Points, in no order, along strands that fork and pass close to each other.
(in the rows, 128 means zero)
Points whose rows are less than 113 apart are linked; no others are. Some points are linked to none.
zefal: [133  91 156 174 149 101  81 162 164 110  98 153 124 112 151 137 165 127
 141 124  59 119  95 104 171 115 141 152 134 161]
Poked: [ 86 179 134 228  71 100 174 107  89 140 134 129 132 123 180 116 100  92
 146 143  77 140  99 119 169 106 117 131 166 197]
Tam: [ 70 150 163 105 151 161 141 169 100 114 128 144 147 167 147  97 146 112
  82 158 173 114 130 111 134 151  87 136 119  98]
Kuzo: [ 85 116 119 133  85  75 209 135  90 100 164 111 153 183 139 106 123  94
 147 143 162 137  91  92 110 107 122 137 197 100]
Mago: [160 147  96 104 117 133 124 135 115  83  87 125 119 105 123 173 141 109
 155 154 110 183 138 116  80 128 129 115 197 115]
bodus: [179 132 113  93 208 154  87 113 192 139 101 119 153 128 128 109 187 164
 126 117 106 112 111 169 191 148 149 126  81 130]
Mipi: [100 115 161 123  91 131 174 161  91  92 110 140 131 160 110 166 122  67
 124 173 141 179 112  89  87 134 113 141 202 113]
mipo: [206  84 103 118 169 173 114 128 183 139 133 109 120 111  73 156 133 142
 102 141 136 146 109 193 114 160 142 138  99 126]
selu: [112 165 144 172 158 134  90 124  58 107  83 182 127 135 225 110 154  93
 103 164 132 128 125  98 156 163 134 114 146 150]
Dom: [ 88 120 147 127 110 150 154 153  93 113  94 137 138 145 151 159 134  61
 125 172 102 164 115  98 125 123 117 121 180 137]
puril: [109  85 134 124  71 104 184 139  99  90 125 126 130 166  94 180 117  74
 142 157 125 177 107  95  91 115 130 122 215 121]
dus: [108 116 132 157 100 153 163 132 108 114 152 150 113 168  93 152 128 116
 116 134 153 146 109 155  88 123 117  94 169 119]
mag: [205 155 111  72 174  97  74  87 146 166  81 123 133  79 112 110  56 180
 143  96 120 139 166 161 134 128 177 150  64 118]
tal: [ 95 186 128 133 141 147 117 120  55 110  97 142 128 115 162  94 109  76
  91 148 166 109 127 117 139 154 132 135 119 131]
Tivu: [136 102 176 147 130 162 123 170 137 134 113 169 108 147 112 173 147 141
 103 132 148 137 128 154  70 150 105 129 134 102]
zigu: [162 114  97 118  87 121 141 100 150 125 122 100 102  56  83 134 116 109
 170 113  92 163 113 140 120 108 170 133 140 158]
Rin: [ 95 140 103 105  96 109 185 126  96 104 140 112 144 168 158 119 141 111
 124 133 151 136 106 109 106 109 116 114 176  93]
Bati: [184  83 123 139 206 181  95 124 141 141 127 150 135 107 123 121 101 198
  74 143 142  97 153 139  87 180 107 164  79 100]
Sibin: [146 117 153 124 147 121 101 129 122 147 140 137 109 116 120 144 113 164
 102 114 155  92 148 143  90 132 128 139  86 102]
lisam: [103  98 145 102 122 155 143 165 138 120  99 138 122 129 121 143 133 102
 123 152 108 150 125 104 113 125 120 121 147 114]
namet: [109 143 100  83 131 118 155 136  98  89 105 124 161 153 161 136 152 112
 113 148 134 135 117 100 100 129 111 118 166  89]
lagu: [100 109 169 196 124  84  86 162 112 105 100 146 133 113 170 151 157 104
 156 122  88 103  97  94 173 112 125 163 143 152]
Fimid: [109 150 165  93 148 157 134 169  95 125  95 141 126 128 168  95 135 110
  87 163 181 125 138  92 100 176 113 170 115  82]
durin: [171 133  82  73 116 116 160  73 148 165 155  86 119  84 104  96  61 184
 138 108 131 130 183 125 103 121 154 137  75 112]
Kiga: [117 105 167 167 109 164 139 171 144 132 139 167 106 158  93 157 126 122
 100 136 147 149 117 169  75 132 105 101 160 130]
Setaf: [104  93 171 180 101  91 139 156 124 108 129 134 106 149 132 169 115  85
 121 142 111 152 105 116 105  99 119 145 184 139]
Beba: [101 141 124 204  87 120 164 115 148 144 165 137 113 186 117 119 144 112
 170 110 100 156  93 177 169  89 133  70 174 188]
Dogof: [ 82 189 140 143 119 143 140 130  52 110 118 141 124 134 157  97 123  41
 109 154 181 125 108 117 145 157 127 125 139 142]
Nikek: [108 143 143 135  56  69 153 138 101 110 111 106 119 121 166 163 123  68
 173 147  90 166 118  73 115  92 131 141 208 135]
mozu: [ 80 182 138 115  52 115 164 105  68 158 158 108  97 155 170 104 118  97
 176 104 161 134 125 104 137 128 152  74 165 136]
kabav: [122 166 134 119 177 165  83 131 108 127 101 177 140 158 176 101 153 172
  72 121 155  94 165 133 151 164 124  97  90 109]
vegif: [202 156 101  69 139  87 103  96 166 166 111  88 131  75 106 124 102 175
 161  83 122 115 153 162 152 117 174 157  60 122]
zis: [119  56 133 156 181 151 144 162 180 123 205 120 166 161  84 143 131 158
  83 154 148 109 146 120 104 135  49 149 122 118]
Pimaz: [160 113 116 105 105  85 110 142 156  99  77  99 131  86 125 176 160  99
 183 132  69 169 114 104 131 110 151 141 171 140]
nuv: [157  92 149 175 118  98 101 150 138 103  79 140 121 141 111 203 172  91
 147 148  83 191  97 133 138 120 137 133 184 170]
Nufor: [140 103  83  91  89 135 153  97 148 138 141  94 106  59  90 104  96 134
 168 112  97 142 138 117 111 115 159 128 123 129]
Buzo: [189  92 155  91 172 116 110 145 226 172 125  80 103 102 121 141 145 167
 130 120 124 137 128 154 115 121 142 154  86 114]
Vita: [168  93 168 111 204 153  43 130 146 166  95 173 121 124 126 117 110 186
 123 124 138 102 150 138 134 170 158 149  59 118]
Tovo: [121 198 101  83  88  85 129 112 111 123 112  99 122 102 179 128 135 118
 154 104 132 134 151 107 114 104 134 101 156 108]
Gelo: [169 134 139 100 142 198 170 108 117 182 138 131 145 137 117 130  87 190
  77 136 176 102 200 149  83 175  83 155  64  85]
Bisul: [ 99 126 127  95  62  95 153 118 118 143 138  87 113 107 132 116 127 124
 191  89 116 117 125  95 139 103 156 127 129 129]
guv: [ 90 118  87 115  73 141 175 103 115 132 146 116 145 146 116 123 153  87
 179 114  92 150 101 115 155 119 147  83 184 156]
korog: [ 96 149 147 124 106 108 125 148 133 133  92 116 131 122 173 137 151  97
 160 120  80 133 112  98 146  96 126 125 150 137]
Topu: [162  96 152 117 151 167 104 153 150 122  93 160 124 130 119 168 172 150
 115 145 144 133 136 144  91 160 116 135 125  92]
bava: [122  86 113 159 147 181 172 133 144 136 206 137 157 158  86 118 111 168
  77 149 173 102 153 138  89 149  57 134 109 119]
gabuv: [126 116 109 133 129 168 179 114 120 129 169 136 141 136 109 107 106 166
  73 136 166 112 151 146  89 147  86 129  95 109]
Fosos: [152  44 169 132 188 154  85 169 202 149 145 126 121 127 104 149 133 163
  96 138 121 113 121 123  98 146 113 167  89 113]
seg: [ 49 155 143 100 114 168 136 133 113 137 153 131 128 168 135  94 138  90
 138 124 144 114 126 111 183 126 113  97 124 126]
supot: [151 120 111 134  76 105 144 125 179 157 163  95 116  87  92 101 128 148
 156  78 109 128 103 154 163 106 166 122 101 175]
mobuk: [122 156 122 104  43  98 132 128 144 163 120  93 133  89 150 118 147 121
 200  74  91 129 116 110 165 102 162 122 139 161]
zod: [116 173 124  73 146 151  93 129 120 144  54 125 129  95 182 122 129 103
 147 140  84 146 157 103 142 130 143 111 144 122]
tuse: [108 107 139 155 137 116 109 138 149 134 178 128 121 134  85 134 131 144
 128 112 136  77 123 148 152 108 111 128  88 131]
Bep: [100 120 161 190  91  81 162 141  98 120 123 120 119 143 162 143 108  85
 144 148 105 160  92  99 109  88 125 139 191 148]
mun: [ 92 144 107 191 101 132 139 100 125 119 174 149 133 173  92 110 122 115
 133 102 130 122 107 177 164  97 126  72 151 169]
peten: [209  70 107 117 183 127  78 140 153  77  75 146 120  91 104 166 166 137
 139 161 103 173 113 136 111 170 152 145 151 125]
peka: [218 124 116  78 165 109 113 105 193 171 140  70 122  96 117 128 121 182
 137 103 143 129 147 172 124 123 150 144  62 120]
fosif: [127 129 111 117 124 163 121 108 139 134 117 124 121 125  89 129 140 115
 131 117 119 134 121 170 150 122 149  89 118 150]
kep: [125 169 115 119 145 109 125 124 134 120 107 142 138 154 177 125 164 169
  95 100 137 120 131 147 119 107 114  90 124 106]
Dovi: [150 162 119 125 104 159 110  97 130 149  95 128  95 102 102 148 139 104
 145 115 112 152 128 177 130 121 167  75 123 163]
nav: [171  99 108 120 137 132 135 132 133 100 125 130 118  84 110 158 100 153
 106 156 137 157 151 132  29 157 112 148 152  97]
vagen: [ 72  93 153 123 137 149 126 158 153 123 124 123 125 123 113 114 112 100
 123 147  86 130 125  92 145 110 107 145 124 131]
vin: [ 89 140 170  90  78 139 170 145  89 122 137 108  94 132 139 115 110  75
 144 150 186 147 131  84  87 146 128 145 148  91]
bazif: [ 47 176 142 148 127 156 127 123 104 123 155 151 132 154 109  79  98  95
 122 136 156 104 140 127 196 135  98  92 114 145]
Viso: [192  64 122 126 155 140 111 136 162 118 143 120 119  93  90 172 106 149
 104 151 135 146 136 135  33 156 118 164 131  96]
Pulin: [126 157 171 113 162 125 110 167  94 120  82 159 109 108 190  98 118 131
  99 152 165 123 148  90 102 166 137 154 112  92]
reb: [125 128 132 103  85 165 133 101 103 158 156 130 108 134  79 149 121 134
 132 102 171 113 135 157 105 134 145 107  96 108]
Did: [ 64 149 141  86 126 185 149 148 101 138 120 147 136 170 140 110 142  77
 114 152 154 129 124 115 140 143 101 104 140 113]
sal: [172 166 118  85 141 116  84  97 122 161  79 135 101  75 109 119  47 149
 133 114 112 144 180 152 115 135 168 132  88 125]
Suvo: [142 167  49  73 109 148 122  61 127 135 134 102 153 116 104 101 124 139
 139  78 130 105 150 145 174 129 159 102  86 142]
Kisi: [136 138  99  67 203 171  99 107 136 132  77 139 163 124 169  98 134 166
 106 140 105 102 146 109 150 151 138 138  98  95]
Dol: [ 90 134 120 171 102 149 164 118  97 114 164 149 132 168 105 122 121 101
 132 129 140 128 104 155 127 114 123  79 160 134]
Lopek: [ 63 161 138 150  62 117 165 107  86 148 191 117 108 186 141  85 122 114
 175 101 157 116 113 117 151 125 142  76 160 132]
moki: [133 170 116 128 162 133 109 128 121 129 107 156 128 155 165 110 143 182
  79 109 155 104 153 152 133 132 123  96  92 112]
kiso: [ 78 186 165 170 119 122 108 132  88 156 106 141 135 154 214 152 162  65
 148 142  87 123 111 110 176 127 110 110 155 174]
lor: [124 204 147 145 115 106 109 116  42 106  91 132 111  99 209 153 130  60
 138 162 136 152 129  91 116 138 132 133 179 143]
fiva: [222  98 109 107 172 146 125 130 185 121 113 103 109 105  88 149 163 132
 104 154 141 182 102 184 128 162 149 126 125 128]
tev: [113 150 174 132 102 140 150 152  79 137 147 148  93 107 116 104  81 108
  83 141 197 115 138 123  69 161 124 150 100 107]
Guf: [134 112 168 144 163 163 103 166 103 130 128 170 121 113 140 109 108 159
  75 152 186  89 150 116  88 185  97 181  91  86]
Mak: [ 80 158 120 166  69 127 177 105  84 139 143 123 114 104 149  96  88  83
 142 140  96 145 108  99 150 110 141 120 154 181]
kures: [ 96 108 161 174 139 129 142 165  98  90 139 164 123 143 124 126 106 117
  85 155 172 120 109 123  84 140  93 155 151 107]
gal: [142 156 105 130 113  91 110 101 143 137 132 126 136  96 109  98 108 162
 123  71 120  79 137 147 178 104 151 133  61 152]
kezi: [213 103 106  95 197 197 122  73 163 174 135  91 147 122  89 138 124 172
 111 127 154 115 150 190 131 157 116 149  54 124]
gir: [138 132 144 133 118  72 115 165 120  80  76 136 124 145 179 184 169 124
 142 148 115 179 120 102  75 109 122 121 211 110]
kato: [105 121 136 196  74 107 179 107 123 146 156 128 126 179 131 135 133  93
 182 119  94 158  82 146 145  90 137  88 201 173]
roviv: [188  73 174  97 185 142  80 154 203 159 118 109 113 110 119 155 144 167
 137 126 123 128 139 137  94 143 139 168  85  90]
Fekif: [128 137 100 165  57 102 149 109 153 142 180 111 120 103  95  85 113 156
 164  54 123 111 106 156 178 108 166 115 104 186]
Pedu: [135  93 103 160 155  88 132 134 125  82 142 140 135 108 122 146 137 142
  96 128 130 112 105 126 102 110 116 159 129 108]
vezin: [157 146 117 119 133 139 119 124  94 103  91 146  92  84 135 138 103 137
 114 148 145 143 155 128  57 153 129 132 138 100]
zib: [187  48 113 168 167 126 104 147 168 115 152 121 132 102  91 175 124 157
  82 140 139 124 115 134  45 152 106 160 129 119]
tek: [ 78  90 178 201 140 110  98 170 157 106 165 156 122 166  96 141 123 110
 137 132 127 109 112 125 145 101  82 141 144 137]
limuf: [193  58 115 125 228 189 111 119 177 146 121 139 152 112 123 117 123 183
  87 157 118 122 140 142 108 168 120 172  87 119]
Gebil: [130 160 124 156  37 101 140 129 150 158 122  99 135  81 152 145 151 106
 207  94  60 150 102 118 162  94 159 134 149 191]
Tobe: [181 109 132 107 181 170  83 131 147 132  80 159 127 119 120 156 162 151
 123 138 131 140 132 162 115 175 141 124 108 104]
tapu: [151  97  93 151 140  68 143 130 120  72 139 130 162 151 114 165 160 149
 115 128 120 130  93 144 107  98 119 138 162 110]
kov: [119 137 180 169 141 120  88 158 112 138 119 167  94 132 149 133 110 151
  90 117 152 110 147 142  98 134 126 117 100 125]
kur: [128 167 111  66 162 176 100 114 125 155  64 133 141 124 164 106 127 131
 120 131 104 122 151 126 145 144 142 111 107 108]
tima: [ 63 118 167 187 133  84 143 164 104 100 115 143 159 205 149 144 139  68
 141 155 108 144  96 109 168  99  98 136 196 135]
popi: [130  94 115 124 192 153 134 118 176 149 164 104 160 126 107 107 123 183
  97 137 113  86 150 112 144 119  87 160  70 117]
Ruvop: [ 98 104  99 173 102  76 171 137 131 100 159 129 172 178 100 120 146 118
 150 119 109 124  82 137 157  79 113 124 178 133]
Pud: [160  66 109 167 165 103 108 130 166 108 155 124 124  93 108 141 126 153
  89 118 120 107 103 139  95 122 123 156 110 129]
fid: [211  86 104 132 205 201 135  96 185 205 168  85 158 134  99 126 101 187
  85 131 161 109 172 181 119 162  93 147  46 144]
lavo: [178  72 116  94 119  91 133 128 158  82 130  86 141 119  82 200 161 125
 146 141 118 148 113 119  86 117 127 156 147  96]
kile: [112 175 147  85 132 114  97 149 141 170  71 121 119 110 199 124 137 120
 145 115  83 129 147  93 146 115 142 111 137 126]
pugo: [154 174 114  77 150 129  81 131 111 108  56 139 112  92 182 133 147 123
 156 144 117 152 166 106 102 143 141 124 156  98]
zusid: [146  55 126 100 138 126 170 158 187 131 158 102 148 177  93 160 166 146
 113 146 124 161 117 136 100 115 104 127 137 115]
Nonek: [ 97  82 122 126  70  84 192 127  97  92 155 120 151 171 106 147 117  93
 159 136 125 162  90  95 114 102 136 126 213 122]
miliv: [142 165 115 186  77 102 139 131 156 154 109 108 142  92 169 135 155 117
 170 107  48 158  91 139 177 109 143 124 153 210]
Roru: [151 132 115 100 139 179 168 121 115 141 136 134 138 137 134 117 107 178
  72 141 172 118 173 144  80 159  99 135  91  89]
bag: [175 161  96  93 113  82 118  98 153 162 123  97 147  90 108 103 104 177
 151  61 119  98 152 145 170 104 165 146  58 144]
zegu: [126 175 176 135 140 117  85 158  73 140  95 167  92 112 170 134 112 142
  97 131 169 114 157 119  98 149 138 134 102 107]
vuve: [115 177 108 148  65 128 163  83  68 127 125 134 120 135 150 161 129  81
 159 129 124 153 107 137 125 116 147  82 200 147]
zare: [ 82 154 152 182 106 124 131 144 169 157 144 136 121 137 131  98 132 122
 156 108  84 129 121 148 198  91 115 101 125 196]
kupe: [111 115 153 160 170 114  74 163 170 122 112 147 129 106 136 103 154 151
 135 103  73  95 122 115 188 114 132 143  93 159]
sok: [117 148 167 116 181 123  61 157 169 160 102 152 135 121 150  98 144 164
 135  99  85  87 148 113 198 127 139 132  87 141]
zepom: [128 103 137 156 194 132  76 146 140 105 129 170 123 131 142 109 153 179
  95 126 131  85 138 125 137 141 126 143  91 114]
Pef: [101 116 158 140 128 156 118 133 132 135 198 127 119 164  69 142 129 148
 114 120 177  80 149 163 133 127  84 123  88 116]
topem: [105  69 176 192 121  91 106 170 156  97 133 143 124 167 106 177 133  88
 131 131 106 138  92 113 132  89 114 151 169 143]
zos: [129 152 141 123 119 133 143 132  75 106 120 139  96  89 132 118  83 112
 100 149 170 131 141 108  69 144 126 156 131  96]
tun: [145  85 125 100 148 152 176 141 186 148 181 100 144 171 115 133 165 176
 113 131 140 134 141 135 103 109  94 115 105 110]
Fam: [ 52 137 121 128  87 120 168 104 105 141 210 118 116 184 118  68 107 141
 165  92 169 104 133 121 169 129 122  82 119 135]
kop: [104  46 155 122 114 125 164 160 160 118 170 118 138 175  87 162 135 131
 115 139 127 137 121 111  88 110  94 143 143 102]
fom: [195 105 123 101 206 163  69 119 170 133  90 151 131 132 133 124 185 175
 120 135 128 123 127 162 148 173 150 123  90 112]
Dif: [182  83  92 125  92  97 163 101 153 115 189  77 106 115  83 158 142 157
 150 105 148 142 100 149  85 113 145 130 142 121]
genek: [100 160 103 112 132 113 139  92 142 136 183  98 157 145 126  73 105 176
 107  95 143  62 163 117 185 107 109 132  60 126]
nabup: [178 168 108  94 142 149  83 122 126 108  60 136 113 102 155 164 157 119
 159 146 105 173 149 143 102 147 143  98 168 118]
zedul: [142 107  83  75 117 138 158  83 153 157 138  99 123  87 102  95  87 159
 150 110 110 129 156 126 124 121 152 135  91 126]
zefel: [118 161 170  98  89 123 143 145  78 102 108 117  95 100 148 130 102  71
 134 168 179 154 128  92  78 139 129 163 153  97]
zakoz: [105 161 127 136 159 147  88 135  71 106  73 163 133 105 176 103 125  93
 106 148 121 116 134 108 161 162 143 128 121 140]
Salod: [103 110  84 110 118 124 173 103 161 124 183  94 151 150 105  99 148 155
 138 100 124 107 119 132 166  99 110 110 107 132]
ripif: [ 90  99 139 195 141  96 104 143 159 109 198 143 130 142  90 128 123 132
 124 109 142  85 110 153 141 103  89 138 122 136]
mota: [ 69 113 127 171 111  87 160 155 131  98 142 148 176 180 114 124 136  87
 156 136  85 131  93 120 184  85 103 123 191 158]
sil: [ 94 134 138 120  53  86 166 132 115 132 142 101 104 121 156 123 119 105
 193 111 111 152 119  83 115  96 148 124 172 135]
vaf: [ 83 146 151 187 115  89 181 138  72  89 144 131 139 157 146  97  99  49
 111 174 167 150  86 107 122 114 124 162 182 136]
Puf: [165  89 151 153 140 121  81 150 118  85  63 161 109 127 140 203 170 105
 140 160 102 177 111 116 106 142 141 122 185 150]
Nafid: [125 148 150  95 206 133  57 126 135 159  95 159 146 135 155  91 129 178
 122 110 110  70 152 111 193 149 153 143  58 114]
Beli: [173  97  81  75 115 103 137 121 160  90 112  84 150 104  93 173 162 119
 178 129  94 169 107 112 115 111 140 148 154 114]
Vofi: [146 111 128  93 145 120 117 120 138 127 119 102 124  97 115 144 135 145
 131 126 134 119 143 136  97 118 132 149  98  96]
Sinaf: [108 129 100 127  95 145 131 107 123 126 130 128 142 134  94 133 155  84
 164 107  94 129  94 146 172 112 144  95 141 160]
pezes: [134  98  92 162 132  75 164 123 140  92 150 132 173 177  97 135 161 135
 122 121 119 139  75 152 135  86 118 120 174 128]
kupab: [146 138  96  89 150 134 149 124 128 102 110 126 150 147 151 145 174 159
 100 137 138 129 134 126  93 119 107 113 143  87]
farag: [108 159 141 104 119 144 131 115  91 161 128 136 108 116 122  94  61 137
  90 116 158 120 168 124 127 144 132 120  73 128]
meto: [130  39 160 141 179 143  98 178 155 115 135 150 134 134 118 157 128 149
  87 153 130 109 127  90  94 150  95 184 113  96]
fami: [ 85 169 147 157 122 112 158 145  68 100 122 130 131 140 167  87 118  39
 112 177 166 152  92  94 135 134 128 161 157 151]
Tur: [105 156 106 183  83 108 143  95 148 134 186 132 126 140  92  89 114 149
 150  69 129 106 118 174 193 104 134  91 114 181]
Mogak: [128  85 148 174 166 102 105 173 120  83 108 176 137 166 147 152 170 148
 104 147 118 134 107 117 118 127 119 123 162 117]
sazom: [155  87 138 151 108  84 108 153 160 101  86 116 135 109 114 178 170  88
 155 133  65 174  89 121 149 104 144 145 175 168]
zezip: [168 129 125  85 132 172 114  90 126 184 130 126 116 113  66 139  69 162
 125 113 157 106 171 168 100 155 143 140  57 101]
Fab: [ 96 187 123 167 122 122  99 119 119 145 121 151 124 136 145  92 104 140
 102 103 118 105 156 149 197 118 129  88  95 174]
raf: [124 224 103  80 100  98 101 124  87 135  98 106 121  99 222 128 141  80
 149 128 130 142 157  99 122 123 126  93 187 125]
situ: [136 141  90  82 169 154 102 103 174 142 119 105 177 134 117 111 173 148
 143  97 106  83 122 145 196 122 135 123  88 127]
Voke: [ 95 170 119 102  84 118 170 110  65 126 148 109 111 100 137  60  76  87
 116 127 169 126 133  92 138 146 158 131 103 135]
Kiz: [155 149  72  68 147 157 105  68 149 152 113 100 163 128 111 121 141 139
 147 101 118  91 138 161 188 135 145 122  77 115]
div: [121 118 136  77 107 114 135 119 135 134 141  91 119 117 124 142 140 132
 153 112 130 109 132 106 116 101 135 132 110  97]
buza: [106 169 146 167 130 120  92 136 141 161 112 148 115 121 144  99 121 124
 130 103  87 117 145 155 194 101 135 101  96 189]
gigo: [151 175 114 153  86 138 129  89 103 132 117 129 100 113 124 165 142  85
 150 122 101 171 114 159 126 120 156  79 163 172]
sovip: [208  83  99  96 199 176 113  95 178 152 110 105 144 103  97 133 124 163
 123 142 130 130 137 167 120 155 129 162  78 110]
Zifav: [110 162 112 216  74  99 165 119 128 137 117 130 152 117 169 144 134 103
 170 126  56 151  93 134 168  96 122 128 177 215]
vog: [ 91 131  77 110  51 142 170  90 117 149 162 113 130 145 128  81 143 124
 178  81 108 140 114 108 175 127 162  66 158 157]
pifa: [115 171 135 184 142 103 106 120  52  99  82 160 129 132 212 137 147  68
 114 168 122 141 103 105 141 147 124 127 177 157]
vir: [117 173 122 103  61 139 163  98  89 149 143 122  88 135 133 125 114 123
 154 117 160 147 143 126  95 138 157  73 151 127]
pegu: [112 158 117 186  65 102 177  91  85 133 146 123 135 175 144 153 138  82
 193 132 101 156  90 137 139  99 142  87 220 159]
rufel: [ 56 146 140 154 101 130 146 152 161 141 147 126 144 121 136  80 126 112
 162 118  79 118 128 104 208  99 106 129 132 177]
palu: [178  89 152 152 175 183  99 148 133 153 129 174 127 123 125 135 120 195
  70 144 172  88 168 148  75 201  91 163  83  98]
Tifip: [146 164  76  68 108 151 122  68  97 135 115 108 135 103 117 131 112 125
 156 105 146 114 154 141 120 140 160 110 109 109]
dekel: [202  75 119 112 170 113 107 152 181  96 101 125 118 115  94 165 175 129
 118 150 112 186  94 155 112 148 145 136 147 133]
zil: [144 104 133 104 206 176 125 111 152 153 146 108 160 137 139 117 136 180
  99 139 127  83 160 117 143 135  97 165  64  94]
fisit: [133 103  94 101 137 135 171 115 179 145 187  86 146 164 112 118 176 180
 124 109 136 121 131 148 148 108 106 108  99 130]
Vena: [133 221 133 120 124  98  79 127  62 123  83 125 118 105 234 149 152  80
 139 146 135 135 147  98 130 146 132 118 174 133]
vodu: [208  80 106 108 124 102 141 115 168 105 173  68 121 106  78 181 155 148
 135 123 136 142 113 148  84 115 131 157 123 112]
Bef: [ 85 162 119 143  71 118 175 110  70 113 140 118 105 107 145  82  85  78
 127 145 138 147 116  91 123 122 153 122 152 150]
Davez: [ 53 189 133 169 117 131 113 120 105 124 157 162 121 150 119  78  79 110
 104 114 148 109 161 147 198 129 107  94 104 176]
dis: [193  87 128 121 157 116  68 147 135  64  70 157 113 107 142 177 163 138
 143 160 112 167 129 106  88 153 150 136 177 118]
lep: [ 74  89 127 105 146 144 148 157 167 123 160 118 140 135  99  94 117 125
 122 146  99 110 128  92 150 118 100 149 107 123]
puz: [160 154 114  71 107 146 117  82 102 163 131 124 115 119  89 150  90 145
 142 102 162 115 169 161 111 149 160 112  84  98]
Muki: [135 126 113  91  56 122 169  99 106 119 164 104  84 113 107 132 112 144
 172 119 155 159 139 124  65 128 153  96 158 104]
Leve: [167 162 120 111 143 132  84 111 117 134  85 146 101  76 131 135  88 153
 131 127 127 147 169 145 100 141 157 126 105 118]
zete: [135 141 118 144 139 108 102 122 165 153 163 122 127 117  92 108 122 167
 110  82 134  85 134 167 169 109 136 113  64 154]
fuviz: [102  50 163 137 149 143 135 177 164 122 173 124 139 157  87 152 121 134
  94 153 139 108 127  91 104 130  76 170 115 100]
dabo: [103 173 154 115 146 157  99 138  97 162  95 163 108 125 133  95  69 134
  81 130 140 116 170 131 149 158 133 108  79 139]
noko: [169 120 107 140 165 107  89 133 151 113  89 151 114  96 162 128 151 163
 116 122 102 141 127 133 111 123 146 121 123 135]
sokif: [ 95 118 153 198 128  94 170 157  70  82 148 155 137 174 121 111  96  78
  96 167 183 135  95 123  82 130 108 162 183 104]
ralam: [ 90 136  93 112 134 134 154  96 131 122 196  96 166 162 125  90 140 155
 128 109 149  72 154 108 178 108  94 127  82 114]
veva: [104 140 172 170 145 145 122 171  96 118 151 164 108 127 125 107 101 127
  66 147 197  97 134 127  80 172  93 169 103 104]
numu: [ 99  83 130  98 143 142 137 132 173 157 159 110 143 111  99  99 102 152
 133 122 102  84 141 104 152 106 111 168  82 115]
pepot: [ 90 128 137 114  98 171 136 117 111 146 178 131 119 163  81 134 115 133
 128 113 182  95 147 155 130 140 117 101  92 117]
Nare: [144 113 128  75 226 175 106 113 141 131  96 124 169 146 167 116 161 187
 106 153 115  85 151  97 140 146 124 167  90  78]
mevo: [ 69 155 132 139  98 111 143 153 128 131 114 117 147 115 165 106 138  92
 151 117  72 117 105  96 181  90 120 130 148 155]
bub: [135 176 135  89 192 142  60 115 111 153  79 172 146 148 168  94 107 164
  95 107 136  97 170 125 185 165 152 111  69 119]
Sitov: [156 102 111 129  72  95 171 112 122 103 165 105 103 109  87 159 123 137
 160 123 141 162 114 124  52 108 147 116 176 117]
bami: [181 102 113 132 114 108 118 124 191 146 137  93  96  62  80 123 120 131
 138 107 109 144 100 165 137 116 167 139 107 161]
Lis: [111 186 116  95  96 129 140  99  65 138 134 120 112 113 126  84  65 110
 102 123 184 113 158 118 133 147 155 129  85 107]
ket: [ 80 108 172 193 153  87 136 183  83  88 116 170 166 215 147 129 129  72
 116 180 135 145  92 108 156 121  89 144 210 132]

A fork is a point with three links, a tip a point with one. Leave the first point through the second and follow the links. Name the first fork or tip that comes.
durin / zedul | mun
nuv / sazom | Fam
Pulin / zegu | Bisul
sil / Nikek | tuse
seg / bazif | zod
mun / Beba | vog
Dif / vodu | sovip

Follow the links from the first point to the second, and from the first to the third. Name the last point that the two ways share.
Mago / seg / lisam | zod
nav / fisit / bava | fuviz
mag / pifa / Pedu | vezin
zigu / Tivu / pegu | mun
Bisul / Leve / Tifip | tuse
dus / supot / fosif | mun
